Each row is a point on a landscape with many valleys, with its height.
From any point a ball rolls to the lowest of the 2 points nearest to it. It stops when none of these is lower. Distance is the straight distance between rows; heights are no part of it.
Z_342: [-14  10 -12 -36  15   8 -21 -29 -16 -39  12 -14 -16 -19 -16  16 -20   6
  11  -1  -1 -36  -9  11 -21 -27 -23  10  -7 -11   3   0  -2  -8 -25 -40
   6  12 -17   8 -15 -35 -13  -5  21   0]  h=5.24
Z_31: [-10   8  19  13  -6  17  -8  -5  28 -33   0 -35  -2 -11  40 -17  20  38
  23  11  18 -31 -15  27  23 -18   1  -5   6  -3 -13  17  13 -10   0   8
  16   1 -44 -32  39 -19 -17  18  20  27]  h=4.94
Z_538: [-22  12  20  -7   0  -1   8 -11  20   0   0  -4 -15   1 -20   9   5 -20
  -3   1  -3  -9  -1   1  -5  26  12  15   1   9  -5  -5  15   8   5   7
   6 -10  21  28  -7  -4  24 -14  12  -1]  h=6.48
Z_803: [-29 -21  13  10  -8  -4 -31  11   0   2   7 -20 -16   7   7 -20 -13  55
 -18  24  14  18  -4 -18  13  43 -29 -14  43 -11  -3 -25  -1 -11 -13   9
  25   3 -18  -2  19  24  29   9   2  34]  h=4.39
Z_277: [-14 -25  -7 -11   4  21  12  27 -35  23  39 -24   8  -8   6  -4 -14   3
   0   6  20 -25  22 -75 -22   9 -33  -8 -22 -14 -29   3  -1  15  -6 -39
  -3  27   9  38 -13   6  -1 -30   4   4]  h=1.50
Z_889: [  5  -1  16 -30  12  -2 -27   7   0 -19  21   2 -14   9  20 -45 -17  -4
   5  10  -8  20  -2 -26 -17 -26 -14  18   3  12  19  23   9   7  -9  -4
   2 -16   4 -25  -7  22 -22  41  25  -4]  h=2.00
Z_902: [ 27 -31 -12 -23 -12  -6   1 -16  13  14 -40  11 -26   0 -60  18  54 -12
  14  19  21 -19  26   0 -15  15  -4   1  -9  -3   0  -4  -3 -28  -8 -26
   1   7  51  66   9 -23  27  -4  29 -33]  h=2.91
Z_743: [  7  12   1  25   5   7 -18  -3  13 -24   1 -46 -16  -2  14  -7  14  17
  13 -26   0  -5  -1 -19   0   6  28   4  26  -7 -13  17 -17   5  -3   2
   7   6  22  -5   7  -7 -28  56  -6  -5]  h=1.96
Z_883: [-25  35  -2  39   8   6 -12  -1 -16 -13  38 -33 -17  -1  -2  -1 -13   5
 -10 -13 -40  33  -5  16   6  21  21   9  25   2 -12 -23  -6  19  -5   9
   0  10   8 -13 -26  12 -20  -9 -15   7]  h=3.69
Z_830: [ 39 -41 -14 -16  -7  11   4  16 -44  26  18  40  20   6  21   1   6   9
  28  16  20  23  34 -62 -23  -2 -40  -7 -15  -7  -3  -2 -20   6  -4  -9
  -4  11   3  12 -39   0 -11   8 -31  14]  h=2.13
Z_428: [  4   8  -3  10 -13  11 -19   7 -14 -50  13  36  -9   9  51 -28  11  -7
 -11   1  71   5 -21 -26  18  -4 -33   2   7 -13 -14  13   6  13  -7   4
  -6   8 -36   5  -1  -2   8  21  -3  35]  h=2.90
Z_69: [-10 -17  23   0  27  11  -4   5  -5 -23   1 -35  -1  14 -41  17 -31   7
  18  -8 -34   1 -16  -9  -9 -17  25   3  37  18  -9  -2  20  -6 -22   0
 -12 -22  15 -42  -8 -29 -36 -11 -32 -35]  h=3.70
Z_661: [ 26 -13   1  15  11  25  13   8 -23  12  -5  15  -8  -9  19  12  17  -8
 -14  20 -15  -7  26 -29  10 -15  23  31   7  23  11 -14  25  -1   5   6
  17 -31  17   0 -21 -52   3 -23 -19  -5]  h=1.44
Z_915: [-19 -19  -9  -1  -1 -14 -12  -8  49  13 -16 -23 -23 -18 -12  17  29  -6
  16   7  28 -48  -4 -18  18  28   8 -14  -7  40 -17  16  32   1   8 -36
   3  14  10  53  49  -3  33 -10  15 -14]  h=3.75
Z_331: [ -1  -2 -21   3  16  -1   7   2 -14 -11  -2 -34  -8  -4 -22  29 -11 -13
  12 -21 -46  17 -10  18  -6 -19  39   1  13   9 -15  -4  -7 -10 -15  -7
  -9   5  14 -65  -9 -20 -43 -11   1 -20]  h=3.30
Z_837: [  4 -27 -21   6  17   4 -18  31 -23  24 -30  45   1  20 -22 -20 -12  13
 -33  11  11  25 -16 -29 -19  11 -20   2  16 -43 -15 -10 -16  18  -5   4
  -6  -4   2   7  14 -10  47   5   6  -3]  h=1.16
Z_912: [ 31  21 -18  18 -31 -39  -8  15  14  31  20  25 -16 -17 -31  13  41 -14
   8  -7 -19  35  28  32  13  29 -18   6 -11  17  24 -14 -36  11  12   5
 -23  -8  29  28 -43  17   3  46   7 -13]  h=1.21
Z_567: [ 37  -8 -17  13 -15  -2  -3   9 -28  25  17  -6  -8 -18  18  34 -10  22
  10 -35  -4  28  25  14  28  -9  10  -7  -6  35  48  -7  -3 -30 -10   9
   0 -16  -3 -55 -16  -5 -27  13 -41  -2]  h=2.71
Z_84: [ 46 -13   8 -18 -22   3  -7   5 -12  30  24   6  11  -1  22  -2  13   4
  26   8 -24 -16  31 -26 -17  -8  -7   4 -30   8   9  15 -13 -15   5   6
   9  -1  14 -12  -9   7 -39  19  -5 -18]  h=2.95
Z_708: [ 26  31 -21   8 -18  -8  -5  19  -6  59  15   3  15 -11  15  22  19  -6
  15 -45   3 -21  14  23   7   1  23 -33 -23  -7  19  20 -40   3  20 -16
  -6   5 -19  -1 -11  -1 -26  16 -38 -24]  h=0.67
Z_609: [ 12   6   9 -14   1   2  -1 -14 -14 -26  -8  51  10  19  31 -22   7 -30
 -11  22   6   8 -11 -17 -10 -13 -14  27 -10 -23 -13  -6  10  25 -10  18
 -26  13  -2   3 -27  -2  -4  -6   7   5]  h=4.88
Z_887: [-23   0  -8  10  14   4  17 -18   0 -52 -40  -7 -13   3  -8  17 -49  17
 -13 -13  12   9 -50  48  14 -24  -3   8  -6 -17  28 -14  27  -6 -23   2
   6  -6 -54 -57  -3 -22   9 -29   0   2]  h=6.11
Z_317: [-14 -20  15 -13 -12  -2 -11 -20   7   0   3 -35  -9 -14   4 -14 -19  42
  -2   5  12   4  -5  -1   5  30 -33 -17  14  -6  19  -7 -16  -3  -3  24
  29 -17   0  26   4  43  13  27  -1  24]  h=4.07
Z_522: [ 17  25   0  30  -6 -31  15  29  11  26  -5  12  -4  -2 -32   1  61  -1
  -3  18 -29  20  22  30   2  34  16 -13   4 -29 -21  -7 -33   1   9  -8
 -25  36  29  20  -1  -8   2   0  13  -5]  h=1.33
Z_254: [ -8 -10  -8 -30   4 -16  29  -1  -4   4  -1  -5   8 -17 -30  29  13  -2
  23   6  15 -17  41  22 -24 -15  -4 -12   0   1  -9   2 -28 -26  -5 -21
   8  21 -11  36   5 -17   6 -16  -5   7]  h=1.75
Z_438: [-30  -4 -11 -21   7   3 -11 -27 -23 -26  12 -27 -38   3   9  13 -29   5
  14   5   0 -23 -14  10  10   2 -34  10  -5  -4   5   0  -6  -7 -19 -26
   8  16 -20  11 -17  14   7   1  25  18]  h=4.98
Z_590: [  8  14 -10  35  24  41  28   5 -26 -10  -7   0  23 -16  26   7  -1   0
 -37 -10 -14   3   7  -3  19 -23  35  34  15  23  21 -23  23   7   9  20
  14 -25  -1 -26  -6 -60  -9 -30 -35   7]  h=0.96
Z_474: [-33   6  28   9  19 -22  18  33  18  19   9   2  12   7 -14 -25  20   2
 -11  26 -35  22  11  -5  -3  13  34   0  16  -7 -51   9  19   8  12 -10
   0  10   6  -9  23  -3  -3 -20   7  -5]  h=3.83
Z_775: [-23  -8 -17  21  24   3  -6  10 -30  21  -1  17 -12  26   1  22 -38   4
 -20   0 -19   8 -12  -5  16  16   2   8   8  -7 -19 -20  20  24   9   0
 -17  -2  -9 -26 -16  -5  16 -52 -14  17]  h=3.12
Z_890: [ -1  -6  -4 -22 -16   0   5 -21  45   9 -29 -11 -16  -9  -1  33  16 -37
  23  -1  29 -42 -11  10   6  -1  20 -14 -32  25   3  25  11  -7  15 -35
  -7  13   5  38  22   9  14  -4  36 -20]  h=4.06
Z_595: [  8  34  20  46 -31 -22   1  13  28  40  17 -13   5 -13   2  13  49   7
   5  13 -35   5  34  24   4  29  32  -6 -24 -16 -28  -6 -26  -4  14  18
  -1  28  16  16   0   4 -42  -1  -4   6]  h=1.97
Z_652: [ 14  -6  16  -6 -37 -22  33 -19  -4  26  -4 -27  14  -1  51  33  31  -4
  18 -37   5  -3  12  20  15   3  36 -12 -33  20  24  35   0 -17  19   7
   5   8   0  -3   1   9 -22  11 -19 -11]  h=2.01
Z_23: [  3   1 -36  19   6   9  14 -10  -7 -56 -41  11   0  11  -8   8 -42  -9
  -6 -35   7  28 -44  34  24   5   8  11   6 -16   5 -26   3   8 -33   7
 -23  17 -26 -46 -23 -13  -3  -7  -2  -5]  h=6.24
Z_417: [ 18  -2 -30  13  21  -1 -11   1 -10  15   3  39   5  36   0  17 -39 -31
  -9  14 -25  -7 -29   6  19 -18   8   8 -14  18 -20 -10   4  14  -3   2
 -26  -8   4 -43 -26   7  -8 -42   0 -15]  h=2.80
Z_109: [-15  17 -13  14  -1 -10  -6  20  -7 -30  22  29   6  19  21 -25  26  -6
 -15  -8  49  14  -8  13  20  19 -28 -27  17 -27 -13   2 -31   7  19   6
  -1  16 -35   1  14   8   9   9 -14  26]  h=3.25
Z_945: [  7  -4  12 -36  -1   5  17 -27  14  -3 -35   0   4 -29 -14  10 -19  28
  -5  17 -21   2  -3  46 -19 -28  13  10   3   4  39  -3  17 -16   3   9
  21 -16  -8 -17  19   2  18  -1  31   3]  h=5.64
Z_189: [-23  22   8  27  15   6 -13   8 -11  -6  30 -40   6 -16  18 -23  18  46
 -12  -9   3 -15   5  29   8   6   4 -16  23 -42 -24 -10 -45   9  15   6
  22  22 -18   3  27  13 -17   9   4  29]  h=4.34
Z_980: [-15   7  23  -6  -3  15   3 -27   1  -9 -27   6 -15  -4  -8   9   4 -24
  -8  25 -16 -19   8  10  10   9  12  30  -4 -18 -10 -19  31   9   2 -16
   9   7   7  31 -26 -35  14 -26  46  -4]  h=6.32
Z_815: [ -8  12 -23  29   8   5   4 -22 -17 -47 -10   7  -2  26 -14  16 -41 -19
 -28 -37  -1  19 -41  12   6  24   4   4  14 -11  -6 -40  -7  27 -24  10
 -28  -1   6  -1 -34   8   4 -12 -24  -5]  h=6.36
Z_282: [ -3  11  -6 -18  16   9 -22  -5  32 -12   0 -15 -26 -10 -16 -14   9  21
  37  39 -18 -43  -1   9  -6 -20 -13   8   9 -10 -15  -2  -2 -14 -16 -34
  19  11 -26  -2   9 -24 -11  -5  24   3]  h=5.61
Z_390: [-20  18   7  -5   3   1   1 -12  -4 -42  -3 -19 -28 -11  15   9 -35  29
 -12 -22 -17  29 -27  30   1 -21   5  14  17  11  29  -2  32  -4   0  -8
  11  -9 -42 -65   2  -2   8   8  30  -1]  h=5.96
Z_523: [ 38 -16 -23 -21   5   3 -10  -8 -26  -9 -24  20 -21   1 -13  13  -7  -3
 -13 -14  -5   0  14 -11 -21  -8   2  31  13  10  17 -13  -3  -3 -13 -34
   2 -16  31   0 -18 -27   3  12  17 -20]  h=1.99
Z_892: [-37  -9   0  23  22 -14  -9  42 -17  23   4  17 -13  31 -17  -5   6 -10
  -5  26 -16  18  -5 -20   7  36   8  -4  24 -25 -57  -6  26  29   9 -14
 -22  15   1   1 -11 -10  18 -42   7   0]  h=3.45
Z_785: [ 40  21 -32  39 -31 -17 -17   2  12  42 -21  63   6   6  10  36  20 -26
  36  14 -12  11 -17  28  21  -1  25  -2 -37  12 -12  -1  11 -21  -8   2
 -19  13 -13 -36  -1  -8 -16 -10  -5  -9]  h=2.07
Z_694: [-31   7  13  -1  23  -4  16   4  -8  -6 -29  -1  27  21 -20 -22 -18   4
 -39 -12 -23  23 -19   3 -40  -4  18 -21  15 -44 -18  -7 -13   8   0   8
 -24   2  21   1  17  20   9  -6   4  -3]  h=2.40
Z_524: [ 28  15  -8  -7 -14  18  24  -5  31  39 -23  15  21 -14  13  30   9   5
   5   9   2 -42  13  16   2  -2  29 -13 -26  10   9  20  18 -26  21  10
  22   0 -11  10  39 -18  15 -25 -12  -8]  h=1.62
Z_793: [ 40  22 -22  28 -29 -44 -31  -5  22  28  12  41 -16   4  -9  26  28 -29
  45  -6 -12  24   4  27  30  25   1   2 -30  25   9   7 -17 -14  -1  -2
 -23   9  12   5 -24   2 -20  13 -10 -21]  h=1.67
Z_527: [-16 -37 -12 -31  23  -2  23  25 -30  34 -18  -2  24  17  -9   7 -22  -5
 -22 -23  24  25  -8 -10  -6  -1 -17 -21  10  -7 -12  20 -11   3   6 -30
  -4  -9 -24 -15  18   9  34 -16   8 -10]  h=1.73
Z_814: [ 18   2  14 -28   8  19  -5 -12  -8  22  28 -29  -1 -11  12  -7 -11  25
   6  11 -43 -17  32 -13 -30 -21 -14  13 -18  -2  25  -1 -25 -13   6   6
  22  -8  10 -10  -4  20 -27  26   0  -3]  h=3.37
Z_60: [  0  22 -12  -6  -2   9   4  -4 -32  11  19 -25  21  -6  26  10   4 -13
  -7 -57   4 -16  -6  21  15   1   2 -12 -14   7  28  17 -45  12  23  -1
  -2  -2 -21   0 -12  23 -12  11 -23  -3]  h=1.20
Z_500: [ 23 -11 -15 -15  -9  23   0  26 -33  38  44  15  35  -5  19 -24   3   6
   8  12  28 -16  48 -56 -37 -15 -50 -10 -34  -3  16   1 -20   7   2 -10
  14  -2  -8  14 -25 -11 -11   8 -30  17]  h=1.59
Z_172: [-14  11   3  31  25  16  25  17  -5 -19 -22  17  37   6  13  -4   4 -20
 -30 -15  13  21 -27  -6  11 -27  34  11  14  17  -4  -9  22  16   3  32
   1 -16  -4 -28   1 -29  -3 -31 -37   0]  h=1.43
Z_932: [  9  -1  15  18 -23 -24  21  -1  -2  22   8 -24  19   1  27  16  37  -5
  13  -3 -22   9  25  21   4  13  22 -16 -22  -9 -15  14 -16 -19   1  14
   8  37   7  -4  -2   8 -43   9 -23   6]  h=2.42
Z_983: [ 32  15   7  26 -21   2 -22  -2  22  16  22 -24  -9   4  33 -12  13  14
  -5 -28  12 -12   4 -15   8  16  13 -11  -4   0   5  23 -27  10  19  11
   1  -3   4  20   6  26  -7  46   2  -1]  h=1.48
Z_680: [ -8   7 -11   9  12  -9 -14   3   2  -1   5  39 -32  23 -30  13  -3 -39
  -7  -4   5  -3  -7 -12  10  11 -12  19  -8   9 -16  -4  14  26  -3 -19
 -28   2  13  34 -24   0  13  -9  16 -12]  h=6.62
Z_204: [ 17  22 -32  26 -19 -37 -13  23  17  29   1  21 -13 -16 -50   9  48 -13
   3  -1  -7  27  30  40   7  41 -18 -17   3 -12   6 -22 -46  -4  -7   6
 -23   6  20  35   6  11  13  17   4  -3]  h=0.62
Z_358: [ 21  -5 -19  11  12   5   2  12 -23  -6   6 -29 -15 -14  22  29  -6   8
  -9 -21 -29  25  10  13   0 -30  28  17   3  31  24  -9  -2  -5 -13  -2
   1  -9  14 -66 -25 -23 -43  13  -7  -8]  h=2.98
Z_49: [-26 -21   1 -27  20  -6  11  38 -37  23  29  -6  25   6  12  -6  11 -31
   4 -13  14   3  17 -56 -10  -5 -38  -5 -15  19 -13  22   1  30   5 -29
 -10   7  -4  20 -17  13  13  -2  -4   3]  h=1.74
Z_536: [-28   9 -13  46  12  -6  -6  28 -23  31  17 -22  -4   9   0   8 -39   8
 -24 -18 -31  38 -19  17  25  31  10 -13  12  13   0 -26   6  14   0  14
  -9  -4  -4 -40  -6  34   3 -26  -5   9]  h=3.40
Z_75: [-29  16  28 -13  11  13   0  -2  22 -31  -6   4  -7 -26  18 -27   9   1
  20  35   1 -30  -6  -8  -5 -25  -4  16  -3   5 -24  16  44  -8 -14 -31
  17   2 -29  21   7 -35  -5 -14  17  11]  h=5.94
Z_258: [ -3   2  25 -40  -8   9  37 -11  10 -17  12 -17  28 -19   4 -11 -12 -20
   6 -17  11   4  11  -9 -18 -27   8   5  -7  44  48  25  16 -17   9  20
  18 -43  20   0   8   7  -4  15 -13 -22]  h=3.35
Z_33: [ 34 -38 -12 -23 -22 -16  -6   1 -37  18   3  31   8  18  -4 -14  -5  -4
  31  -9  42  14   2 -39 -20  -3 -53  -4  -5  -6  12  19 -30 -17  -5  10
  -8  12  -1   3 -30  26  -4  26 -17   3]  h=2.57
Z_208: [ 17  13  23 -28 -21   6   1 -26  14 -34   4  38  10   6   2 -34  -2 -24
   5  28  12 -12 -11  29  -9 -16 -21   5 -22 -29  -9  -6 -21  -2   2  25
  -7  24   0  33 -14  19  -2 -14  17  26]  h=4.58
Z_146: [ 30  23 -13  11 -24 -21  -1  18  30  57  -4   8   7 -24   2  27  20  13
  23 -17   0 -10  25  17  27   9  33 -18 -20  11  13  16  -3 -10  16  -1
  23  -7 -11   3  28  -7   9  -1 -23 -10]  h=1.17
Z_251: [ 35 -16  -5  -2 -16  26  34   1  10  17 -29  -8  16 -21  11   4  -3  15
   4  -5  21 -28   3  12  -9 -29  36  -2 -11  -5  15  15  16 -20  11  27
  29  -8 -31 -22  41 -14   0 -12 -11 -13]  h=2.06
Z_512: [ -1  -7  -1 -35  -5 -26  16 -16  37   7  -4 -31  15 -47 -34  13  51   0
  28  13 -15 -18  43  34  -7   5   1 -26  -7   7  -3   5 -25 -27   8 -18
  -6   8  15  30  15   8  -8   8  -5  -4]  h=2.44
Z_486: [ 13  32 -11 -16  -4  -8   2 -24  41 -14 -14   3  12  -2  -7  24   6 -65
  20 -12  21 -39 -21  34   8  -5  30   9 -20  15 -12  20   7 -11  12  -7
  -6  -7  16   6   8   0  -2   2  11 -23]  h=4.33
Z_235: [ 22  11  -6 -16 -13   9   0 -22  30 -23 -27  14  -1   2 -26   3 -13  -8
  19   8 -13  -2 -28  59   1 -30  16  12   5 -12  14 -14   3 -31  -8   9
   6  -1  -5 -40   7   5 -18   9  34 -10]  h=5.41
Z_658: [ 47  21  -8 -19 -14  -1   4   4  37   2 -12  23  11  13   4   2  20 -47
  21 -23  23 -12  -4  12  -7 -15  35  -9  -9   7  13  41  -7  -5  22  13
 -25 -15   3 -10  21  11 -26  27   8 -33]  h=4.15
Z_392: [ 28   9  10   3 -10   6   9  -3  14  -2  -3  20  13   1  17   1  13 -42
 -15 -11   5  18  -8   7  12  -9  41  16   4  22  19  14  12   9  16  22
 -15 -17  32 -17  -1   2 -14  24   0 -24]  h=3.93
Z_659: [ -7  26   9  27  18   7 -17  -1   6  11 -13   1  19  20  10 -20 -29   8
 -52 -15 -35   3 -39   0 -20  -7  26  -7   8 -35 -26  -9 -20  47   6   4
 -27   0   9 -19  11  25   6   0   3 -11]  h=2.84
Z_574: [-18  11  26 -13   2  28  -3 -20  -7 -35   4  21 -22 -20   3  -7   3 -24
   6  36   2 -26  -1  -3  -5 -15 -13  35 -14   6  -7 -12  56  12 -14 -28
   9   1 -20  33 -30 -45  18 -41  26  15]  h=6.15
Z_648: [-35  33  35  27   3  -1 -13  -6 -13 -56  30 -40 -24   4 -15 -15 -21  28
   6 -12 -34  38 -24   2   6   3  19  -3  43   7  19 -33  26  10 -12  14
  -3 -12   5 -18 -33   3 -22  12 -21   3]  h=3.97
Z_122: [  7  12  18 -23  -8  34  29 -23  20 -23 -18 -10  26 -28  14 -10  -8  14
  -6  10  41 -40   0  -1 -28 -26  10  12  -3 -11   9   5  10 -15   3   8
  39 -15 -21  17  24 -25  16  -8  -2   9]  h=2.55
Z_971: [ 33 -21 -17 -21 -12   4  -6 -16 -19  -1 -36  43 -25   0 -42  18  25 -28
   5  10  21   5  31  -5 -22   2  -4  24 -10  -1  16 -25   5  -4 -12 -35
  -2  -6  56  35 -24 -40  23  16  49 -33]  h=2.41
Z_816: [  7 -33 -12 -11 -18  20   1  14 -25  47  27  -2  13 -19 -12  -9 -10  26
  13  23  12 -31  29 -66 -38   3 -49 -10 -36 -17  -2 -10 -30  -2  -3 -28
  19  26  -2  47  -6  -3  -1 -17  -7   9]  h=0.74
Z_147: [-10 -36   4 -24  21 -10 -24  14   8  31 -11 -15   9  52 -50 -31 -18   1
   8  25 -12 -16 -11 -56 -34   0 -15 -13   6  -9 -10  14   0 -10 -16 -17
  -5 -10  33   6  -7  32   8   4  11 -22]  h=3.46
Z_635: [-23   3  14  22   7  14   1   0  -3 -31  11 -60  19   4  44 -17   9  36
   7  -9  17 -31  -9  25  11 -25   3 -25   7 -21 -28  11 -23 -10   7  18
  25  17 -23 -29  37   7 -27   8 -10  27]  h=4.66
Z_729: [-10  -4  -4 -21  12 -16   1  12   1   1 -22  41  12  28 -27 -36 -26  -7
 -23  14  -1   8 -18  -7 -32  -1 -34 -14   2 -47  -8  -8 -14  15 -16  18
 -18   1   6  18   9  22  35 -17   2  -4]  h=1.78
Z_217: [-16  -7  22 -19   4  -2   7 -31  -1 -15 -20 -26 -21 -12   4   0 -24  49
  -8  -6 -32  29 -14  42 -16 -18   0  19   9 -14  38 -12   4  -6   1   1
  24   7 -15 -34  17   8   0  14  36  12]  h=5.82
Z_879: [-26 -26 -11 -32  18 -18  34  23 -31  24   1  -2  23 -13 -11   6  11 -13
   1  -4  24   3  22 -13 -24  -7 -24 -13 -11   1  -9  11 -11   1  11 -28
  11  12 -26  33   7 -12  15 -12   4   2]  h=1.18
Z_978: [  9 -10  23  -5  -2  -4  12   0  20   2  17  -5  22   3   9 -26  -7 -28
 -16 -11 -15  14  14 -28  -5  -4  13  -4  -2  45  22  22   8  -4  17  31
   1 -27  47  -2  12  15 -13  21 -21 -18]  h=3.66
Z_169: [-22  15  -1  10  -3  -4  19 -27 -25   7   9 -52  18  -1  52  29   2   2
  16 -53   2  -5  -1  23  33   3  27 -19 -25  28  36  18  -7 -21   7  18
   4   4 -18 -14  -2  28 -24  12 -27  -5]  h=1.66
Z_414: [ 13  22 -34  17   1  -6  -8   7  10  13   8  50  -1  28   0  19  -7 -42
  20  -3  -7 -14 -31  26  26  -1   0 -15 -19   9 -21   1  -5  -1   0 -11
 -26  12 -10 -29  11  17 -18 -31  -2  -5]  h=2.46
Z_638: [ 14 -14  18  -4  -9   6   6   7 -12  -2  17   9   2  -2  32 -26   2   4
  10  33 -14  16  11 -18  -1 -19   6  15 -10  21   5   5  30 -13   8   7
  20   5   2 -41   1   3 -38  12   4   5]  h=2.49
Z_162: [  3  -3  28 -33 -19   4  26 -11  31 -35 -13 -19  30 -14   2 -17   6  14
   4   5  32   4   1 -14 -21 -30   5  -4  12  12  19  25  14 -10   0  11
  15 -26  -3  16  32  -4  10  16   6 -12]  h=2.99
Z_434: [-11 -22  -2 -25 -13  -2 -21 -30  52  -8  11 -15 -10 -44 -18  -3  14   7
  -6  31   9 -32   9  10   9  18 -33 -11 -15   4  -7 -14  13  -8  -2   9
  -4 -10  26  66  22  41  18  -6   7   7]  h=3.71
Z_259: [ -1  16   1  -4  -2  -6 -27   8   7 -17  46  27 -16   9  19 -32  -5 -24
  -1 -11   3  11   1 -21  16 -11 -23   5 -10  38  25  15   1  32  18   1
 -22 -21   8  -8 -13  36  -3  44   2   2]  h=1.49
Z_768: [ -5 -19  12 -42 -12 -13  13 -38  37  -4  -6 -35  15 -43 -32   4  25   5
   3  31 -13 -41  37   4 -14  18   2 -10 -11  -3 -16 -12  -2 -25   0  -4
  -5 -14  51  57  27  20  23  -7  12 -19]  h=3.15
Z_322: [-45  13  16  -9  17  -4 -21  -7  -7 -28  11 -14 -35   1   4 -15 -29  44
  -8  19 -13  10  -8  -3  -3   7 -28  -1  22 -13  -4  -9  15   9  -8 -10
   5   1 -31   0  -6  -2  19   0  21  26]  h=4.71
Z_431: [-16  -6  19  48  -8  21   4   1   0 -28 -23  11   4   6  13 -20  -6  13
 -14  -6  37   8 -27 -42  28  24   6  15  37   1  -6  -4  33   5 -10  23
  13 -10 -22   3   2 -22  16  -7 -25  27]  h=2.24
Z_88: [-38 -28  12 -14   9 -30  12  16 -13  23 -10 -12  27  29  -9   1 -36 -12
  -1  -5   9  20 -23   6   2  15 -26 -30  16  -6  -9   6  -3   3  -4   3
  -6  -4 -12 -30  19  48  15 -20  20   0]  h=2.19
Z_605: [  1   2 -12  18  14  -1  25  12 -36 -13  30  25   9   2  11  24  -1   5
 -15 -11   3  58  26  18  25  -6 -23  24   8  28  33 -32  -3  -1   7  24
  20 -16 -16 -25 -21 -39   6  -8 -39  32]  h=2.16
Z_66: [  9  11  -2   8  -3  28  -2   3  -8  38 -16   3  -7  -3  16   0   0  36
 -39  18 -27  -6  16   6 -13  16   1   0  -5 -55 -17 -16 -30  31  27   9
  10  29  -4  25   1   5  22  -1  15  25]  h=3.61
Z_676: [  4   0  -8  12  15  19 -26   9  -3  33 -24 -11  -2  15  15 -12 -25  38
 -38  -1 -20 -10 -24  -7  -4   1   7  -4  13 -44 -28   0 -13  23  14   4
  -3   2 -17 -17  36  32   6   2  12  16]  h=3.22
Z_603: [ -3  15  -5   5 -13  -6  -5 -14  35 -22 -11 -15 -15   9  11  15  -2   3
  33  -3  12 -16 -34  42  18 -14  12  -5   4  -9 -16   7   8 -10  -1  18
  -7   4 -29 -31  29  19  -5   8  21   8]  h=5.19
Z_835: [  4 -23 -24   8  -9 -12  -2 -12  39   0 -37 -13 -23  -9 -45  22  41 -15
  -1   4  45 -31   4 -16   6  31  11 -13   3   5  -9   7   8 -14 -13 -15
 -11  16  38  73  16 -14  35  -4  10 -12]  h=3.36
Z_819: [-39  -2  25  23  11   6 -12  -2  -6 -26  13 -41 -12  13 -14  -5 -21  12
  15  -5 -20  25 -24 -25   9   4  30   1  44  24 -12   0  44  -8 -21  13
  -7 -13   5 -38 -13 -25 -18   8 -13  -6]  h=4.02
Z_541: [-10 -47   1  -9  22 -23 -11  26  -9  18  13 -19  24  47 -28 -27 -29 -14
  21   9 -10  11  -4 -37  -7  -3 -32 -22   6   8  -9  14  -6 -11  -9  -5
 -13 -11   8 -39  10  45 -17  -6 -11 -12]  h=2.79
Z_20: [-21  12  11   4  11   7  -4   0  -2  -7  12 -19 -19 -19  11 -13  23  43
 -34  21  -7 -17  30   2 -12   5 -16  -8  -4 -43 -17  -8 -29  24  12  -9
  32  32   2  40  19  -1  23   1  13  34]  h=3.96
Z_209: [-16  -2 -14  44  22   5  30  21 -31 -13   5  31  23   4  -5  19  -6  -4
 -34 -14  -1  62  -4  -3  12   3   6  11  19  14  -1 -37   2  11  14  36
  -5  -3   0 -20  -6 -19   7 -24 -45  10]  h=1.84
Z_934: [-17 -17  10  23  -6  12   3   2 -26 -21 -17  -1   7  16  50   1   6  -4
  -4  -4  49  -1 -22 -30  27   5   4   6  15  -8 -14  23  23  -5   4   1
  -1  18 -22 -17   4 -19   0  -8  -8  36]  h=2.56
Z_878: [ -7  20   9 -34 -17   2 -26 -22  40 -34  20  13 -10 -24   9 -37  11 -16
   7  39  19 -34  -2   4  -9 -11 -41   0 -18 -10  -4  -4  -6   6  10   5
 -16  -1   6  57   6  24  19  -4  21  13]  h=4.20
Z_940: [ 10  -9  17 -22  -2  14  -9 -18   8  23  19 -21   4 -15   3 -14 -29  35
 -13   0  -7 -22  14 -19 -18   0 -17   7   5   7  24   6 -12   3   7   9
  28 -17  -2  16   8  20  20  19   3  -3]  h=3.74
Z_200: [ 29 -28 -11   8 -14  -6  22   4 -36   6  10  32  -1  -1  -4  19  -7   6
   5  -6 -10  46  27   1  19 -15  -7  13  -7  44  55 -19  24 -23  -7  28
   3 -24  -4 -32 -31 -17  -5  -9 -32   8]  h=2.45
Z_253: [-10 -13  11  19  13  22 -22  11  -3  -5 -48  27 -13   6 -29 -26 -17  20
 -22  16   8   8 -21 -28  -5   9 -10  12  36 -11 -10 -10  20  16 -20   1
   3 -11 -15  10   4 -37  39 -12  -9  14]  h=1.76
Z_777: [-19 -24  26  -5  11 -15   2  21  27  16 -16  10   9  17 -36 -29   8   4
   2  43 -17 -17   1 -36 -13   9  -2 -12  20 -12 -34  15  20  -2 -15  -3
  -7  -8  23  12  25  -2  11 -22   2  -9]  h=4.08
Z_716: [-14  15  -1  -4  23 -14 -10 -12 -12 -57   8  37 -21  40 -30   5 -35 -25
 -11 -25 -11  14 -16   6   2  22 -23  16   8   6 -12 -17  12  14 -34 -13
 -31 -14  17  23 -55  -2   8   1  -5 -16]  h=6.50
Z_174: [ 18  15 -14   8 -12 -13 -27  -4  16   0  22   9 -31  -5  12   1  25 -16
   8 -27  30   4   0  -3  27  26  -7   1  -4  28  23  17  -9  13  14  -2
 -12 -18  13  24  -8  17  10  56  -1  -4]  h=1.05

Where does a ball stop that starts at each point below?
Z_890 => Z_590
Z_75 => Z_174
Z_940 => Z_174
Z_815 => Z_837
Z_658 => Z_708

Call two points neighbours if one is among the 2 nearest of the other. Go from one point of each pair to the other, from neighbour to neighbour, staying as low as possible. Name the highest point that can't be avoided.
Z_879 / Z_816 => Z_49
Z_204 / Z_708 => Z_932
Z_590 / Z_204 => Z_819
